Points, in no order, along strands that fork and pass close to each other.
Two points are linked if the straight distance between their rows is under 65.5. Some points are linked to none.
J702: [ 29 -41 -43  18   1  31 -25  14  -7  50  26 -10 -21 -28 -20  18 -15  20
  -6 -31]
J654: [-17  18  25  18   5 -24 -10  17 -14 -33  15 -18  24 -19  -9  29  11  -6
  28   5]
J9: [ 40  -5 -34  45 -10  43  -7 -20  31   5  27 -13 -37 -42 -14  47   5   9
 -10  -3]
J884: [-12  40  11   6 -26  -8  10  36 -13 -18  -5   0  17  28  34  12  26 -27
   0 -14]
J885: [ -5  51  57  -4  12   3  42   5  35 -31 -30  47  16  10  34 -11 -24  -9
  16 -14]
J861: [-13  36  45 -10  25 -14   1   3   7 -16 -20  23   6  12  10 -22 -17 -11
   0 -11]
J438: [ 28  -2 -35   9 -17  12 -14 -75  31  19  -2  -9 -31  -3 -24  24  -2  24
  -6  39]
J835: [ 15 -22 -37 -12  -5 -13 -19 -30 -11   9 -14 -17  12   8 -32   3  -6  19
  10  29]
J306: [ 16   0 -11  -5  11 -14 -23  -3 -14  -5 -17 -12  11   2 -40  -4  -5   3
  23   4]
J171: [-19  12  18 -16  13  -2  18   7  -7 -11 -20  25  18  11 -16 -20 -23  24
  22   1]
J196: [ -8  28  16  21  12 -14  -6  37 -10 -38   5   2  24  -6  13  29  -3  -3
  20 -14]
J976: [-50  27  12 -17 -31  19  34  39 -16  12  -6  46  20  44  49 -19   2 -17
   7  -5]
J382: [  4 -68   4 -10   7  -8  14 -42   7  10  -8 -11 -14   2   1 -41  17  14
 -30  20]
J338: [ -1  25 -11  17 -22  -5  -5  13 -16 -29   4 -15  23  19  31  19  30 -24
  -2  13]
J12: [-34  22 -11 -19 -29  26  -3  33 -25  36   7   8 -23  -5  28  -3   3 -27
 -10   5]
J90: [ 24 -20 -46  -4   6   3 -26  12  -3  33   8  -4  -4   0 -54  25 -20  16
  19 -12]
J259: [-26  18   9 -17 -18  21  13  35 -28   0  -8  38   0  33  30 -25 -15 -10
   6   3]
J953: [ 18 -23 -20  40  18 -21 -14   9  -1   9  21   2  10 -11 -61  44   3  18
  36 -27]
J730: [  1  41 -19  34 -38  15  33 -16  14   3   6   7 -40   1  45  30  45 -26
 -16  13]
J158: [-17 -41  38 -27  10   3  38  13  -6  -2  -9   8   4  12  33 -59  20 -11
 -25  -5]
J317: [ -1  13   5   3 -24  28  17 -36  17 -17   0 -24 -15  -1  37  -8  30 -16
 -26  29]
J500: [-21  -6  -8 -18   4   8 -12  11 -37  22 -11  30   7  15  -8 -15 -43  16
  13  12]
J670: [-21  27  37 -20   5  -3  15  24   4 -20 -15  12  18  27  16 -25   0 -28
  -8 -16]
J298: [ -6  50  25  18  -7   6  25  58  17 -17   7  41  16   2  17  23 -18  -4
  23 -47]
J134: [ -5  19  14  -3  36 -48   2 -19  13   2 -18  21  23  17 -44  18 -28  27
  42   1]
J276: [ 13  10 -35  25 -25  25 -10  46  -5  15  27 -13 -17 -11   9  22  17 -30
 -15 -44]
J93: [-11  23 -20 -14 -14  16 -25  33 -30  28  21   5 -22  -6   9  -2 -18 -12
  -7 -11]
J795: [-19  41  27 -21  10  -4 -13  26 -11  14 -13  38  -4  11  15 -13 -33  -9
   1 -17]
J923: [-12 -13  11 -10  -4  16  23   2 -26 -25 -23   0   7   8  27 -29  17  -7
 -12  16]
J843: [-15  -9  11 -10  20 -42 -13 -37  -4 -16   4 -27  17 -17 -28   5  12  11
  11  37]
J913: [  8 -80  20 -29  31 -40  -5 -19  23  16 -12 -10  17  40 -23 -38  -9  20
 -18   2]
J645: [-10 -32   0 -22  -2  11  15 -28  -8  10  -4  -7 -17  -1  28 -44   6   1
 -29  29]
J491: [ -1  23  -2  20  14  -4  -5  64  -9  -5  19  21  -2  -8   0  19 -17   1
  12 -52]
J457: [ -3   8   9  20  16 -23  -1  18 -18 -23   4   7  15 -25 -33  34   8  12
  41   3]
J591: [ -7 -46  48  -8  41 -20   6   0  28 -23  -9  -8  20  10   0 -46  -2  -1
 -13 -13]
J902: [-11 -28  48 -11  32 -43   5 -30   2 -19 -10 -14  31  -8 -16   1  13  13
  23  25]
J42: [ -2 -59   1 -27  21 -24   2 -30   2   4  -9  -7   2  25 -14 -49  -5  27
 -20  24]
J6: [ 25   7 -35  21 -43  47 -16  16 -10  21  22 -17 -29 -16   9  21   1 -23
 -20 -14]
J27: [ 34 -11 -54  15  -9   3 -17 -32  18  28  15 -19 -29 -30 -39  36  -4  24
   0   5]
J191: [ 17 -43 -20 -25  -6  -3 -14 -46  -2  16 -23 -22   4  11 -13 -17 -12  23
 -13  43]
J459: [  2  30   6 -11  17  -5 -14  31 -12  23 -16  16   0 -12 -22  12 -36   3
  20 -36]
J792: [  1  17 -41  11 -14  21  -4 -14  -8  10  10  -6 -34 -42  14  16   6   4
  -9  -2]
J829: [ -8 -29 -18 -23  -7  19 -13 -37 -20  19 -17  -6  -5   5   3 -38 -14  14
 -19  41]
J510: [ 32  -9 -21  58 -12  26  -9  -1   8 -11  35 -27 -17 -44  -6  48  14  -5
   1  -9]
J961: [-18 -49  56 -26  30   3  33  11  11 -12 -12  14  18  18   9 -52  -6  -8
 -11 -15]
J859: [  2  34 -26  36 -39  22   7  10   1 -19  23  -9 -27  -8  31  30  42 -22
  -5   1]
J187: [ 25 -41 -63   7 -13   5 -29  10   8  49  37  -5 -14   0 -46  24 -18  30
   1 -23]
J774: [-16  11  52 -11  20 -27  28  14  23 -30 -17   1  27  31  41 -35  11 -27
 -15 -15]
J589: [-11 -49  30  -7  14   3  36   5  15   7   5 -14 -15  10  40 -51  42 -35
 -38 -11]
J725: [ 24 -23 -35  31  -1 -30 -24 -14  11   9  28 -11  -4 -11 -58  47   1  24
  25  -3]
J413: [-15 -31  18 -16 -12  18  35 -14   6  13  -1 -11 -33  -3  54 -55  35 -35
 -42   3]
J17: [ 22  -1  -8  17  32 -20 -30  33  -3  10  20   3  13 -14 -36  31 -30  21
  11 -43]
J199: [-30  20   8 -31 -14   9  12   9 -34  17  -2   6 -17  -1  33 -23  12 -22
 -19   8]
J341: [  7  -9 -18 -15  -5 -23 -18 -57  12  -1  -1 -34  -8 -20  -7   4  16  14
 -12  42]
J376: [-21  41   1   8 -26  16  20  79  -5  25  16  40   6  29  37  25 -18 -18
   6 -60]
J941: [ -8 -41  26 -25  29 -26   0 -22  -2 -15 -13 -15  23  18  -2 -43  -2   8
 -10  11]
J465: [ 35 -14 -60   0 -20  15 -19 -42  14  37  -2  -7 -28   1 -36  30 -13  32
  -2  25]
J334: [  7   9 -19   2 -10  -7 -15 -36  -3 -23   7 -33  -7 -40  16  15  19   9
 -13  27]
J253: [-10 -16  16 -16  33 -56 -23 -33  19  -8  -7  -9  40  35 -42  11 -22  26
  14  29]
J348: [-20  12   6 -19  15   8   4  10  -4  21  -9  40  10  11 -31 -15 -55  25
  21  -7]
J680: [  5  26   6  14  30 -38 -11  -1  24  13  -8  25  26   7 -40  35 -51  22
  39 -30]
J116: [-17  45  31  -8 -18   3  20  41   7 -12 -19  29  20  41  36  -7  14 -33
  -4 -16]
J580: [ -9   7  23  18  -5  -7  -4  -8  -5 -47   5 -28  21   3  22  14  39 -21
   3  26]
J261: [-15  -3 -11 -20  -4  11 -17  -5 -29   6 -11  11  -3  10   6 -29 -14   7
  -9  22]
J425: [-11  53  31   0   8  14  17  35  14 -19 -11  35  11  -6  -2   3 -29   7
  29 -34]
J78: [ 28 -27 -37  26 -19  40 -14  18  -3  35  37 -10 -30 -29  -4  18  -5  -6
 -25 -28]
J124: [-13   6   1   1 -29  21  34 -12  -8 -32  -5 -12   5   1  29 -19  45 -19
  -8  11]
J848: [  1 -32  10 -20  20 -30  -3 -56   7   1 -10 -30   7 -11 -12 -16  20  10
  -6  29]
J81: [-16  12  38   7  14  -6   2  11  -5 -45  -9 -13  36  14  17  -6  19 -18
   7  10]
J117: [ 26 -13 -15  29  18 -13 -26  52 -20   1  21   9  -7 -16 -10  19  -7   7
   2 -49]
J638: [  1 -39  14   7   5   2  17 -26   5 -31   0 -28   3  -2  33 -35  30 -11
 -34  25]
J4: [ 35 -38 -59  18  -5 -16 -22 -13  21  35  31 -18 -12  -9 -48  53  -7  26
   5   0]
J743: [ 20   5  -7  43  -6  11  -2  17 -12 -13  13 -16  -5 -40  -5  49  30 -12
  19   1]
J942: [-14   3  22 -11  -3   3  -4   4 -21 -23 -16 -15  32   5   6 -13   1   0
   5   7]
J352: [  7 -19   7  -9 -16  31   1 -57  30  -9  -5 -31 -17 -16  19 -22  17  -2
 -37  37]
J410: [ -5  16 -29  -1  -1   3  -4 -24  -7  -3   0 -18 -18 -36  -7   0  14  12
   7  16]
J395: [ 11  11  15   3  31 -30 -14  -1  -7  -3 -27  12  26  14 -45  10 -10   8
  30   6]
J563: [ -1  36   2   7  -6  10  22  60  -8 -11   3  21   0  -7  27  17   0 -12
  20 -40]
J939: [ 15  15   0  13  28  -9  -9  18   0  17  -6  26  13  -2 -35  24 -50  27
  25 -48]
J292: [-10  26  46 -27  34 -10  -5 -16  13   7 -29  23  14  10 -16 -27 -42  -1
   3 -14]
J238: [ 24 -32   8 -17  -6   0 -20 -62  41 -19   3 -42  -6 -17  20  -6   9   5
 -36  50]
J874: [-26  -8  21 -28   0  20   5  10 -31  11  -5  35   0  23  19 -47 -12   1
  -7  21]
J48: [ 20   9 -16  11 -10  18 -12 -55  40  -2  12  -9 -41 -25  -9  16  -3  14
 -16  35]
J737: [  2  10 -10   5  -4  13   9  32 -31 -14  -2  10  -1  -1  -9  -1   7 -10
  19  -9]
J272: [ -3   7  45 -18  42 -51  -4 -31  26 -11 -18  15  32  23 -36  -3 -27  18
  26  17]
J745: [ -8  27 -21  14 -27   5   1  49  -2   0  19 -16   2   2  22  29  25 -28
  -3 -48]
J871: [ -4  35  -1  -1 -37  44  19 -45  27   7   6 -13 -37  -6  39  -7  10 -14
 -38  29]
J614: [  6 -17   9  -1   9 -18   5 -15  -7 -31  -9   6  -5   1 -21 -27  32  -4
  11  27]
J53: [ 14 -14  -7  32  14 -16   0  17 -17  -5  10  -8   1 -38 -32  41  18   6
  30 -18]
J52: [-32  47  10 -14 -37  21  31  62  -1  17   0  54  10  40  42   8 -11 -15
  21 -30]
J753: [ 15 -66  17   8  11  -2  17 -35  25  -4   4 -20 -14  -1  25 -48  24  -5
 -42  16]
J622: [ 25 -15 -46 -14  -5 -15 -17 -12  -5  28  -7 -12  13  23 -58  28  -9  22
  17   6]
J964: [  2  21 -32   3 -35  38   1 -29  14   6   6 -15 -36 -25  32   5  -7  -9
 -25  17]
J951: [ -8  26  -5 -29   8   7 -16  28 -24  27  -2  17 -14  -9 -10 -14 -25  -8
   8 -19]
J111: [  9  25 -18  17 -31  20  -4   2 -11 -12  -1  -7 -15   3  25   9  24 -24
 -12   5]

A fork is a point with three links. Follow the links from the first point to the second and name the forks in between, in order.
J187, J171 => J835, J829, J261
J951, J81 => J861, J670, J338
J111, J395 => J338, J670, J861, J951, J939, J134
J376, J48 => J261, J829, J835, J187, J4
J317, J171 => J338, J670, J861, J951, J939, J134, J835, J829, J261
J382, J792 => J829, J835, J134, J939, J951, J861, J670, J338, J317
J4, J871 => J187, J835, J134, J939, J951, J861, J670, J338, J317
J500, J884 => J261, J829, J835, J134, J939, J951, J861, J670

Follow the links from the first point to the second, and from the first to the third. Name the last point that the two ways share.
J438, J500, J859 => J835
J382, J510, J12 => J835
J48, J253, J276 => J187
J923, J12, J591 => J951
J795, J976, J941 => J829
J298, J942, J6 => J939

Name the points in between on the shortest way along the links from the first point to the second, in order.
J134, J334 => J680, J939, J459, J951, J795, J861, J670, J116, J884, J338, J580, J81, J942, J923, J124, J317, J871, J964, J792, J410
J52, J702 => J976, J259, J874, J261, J829, J191, J835, J622, J90, J187
J171, J272 => J348, J500, J261, J829, J191, J835, J306, J395, J134
J158, J117 => J961, J591, J941, J42, J382, J645, J829, J191, J835, J306, J395, J134, J680, J939, J17
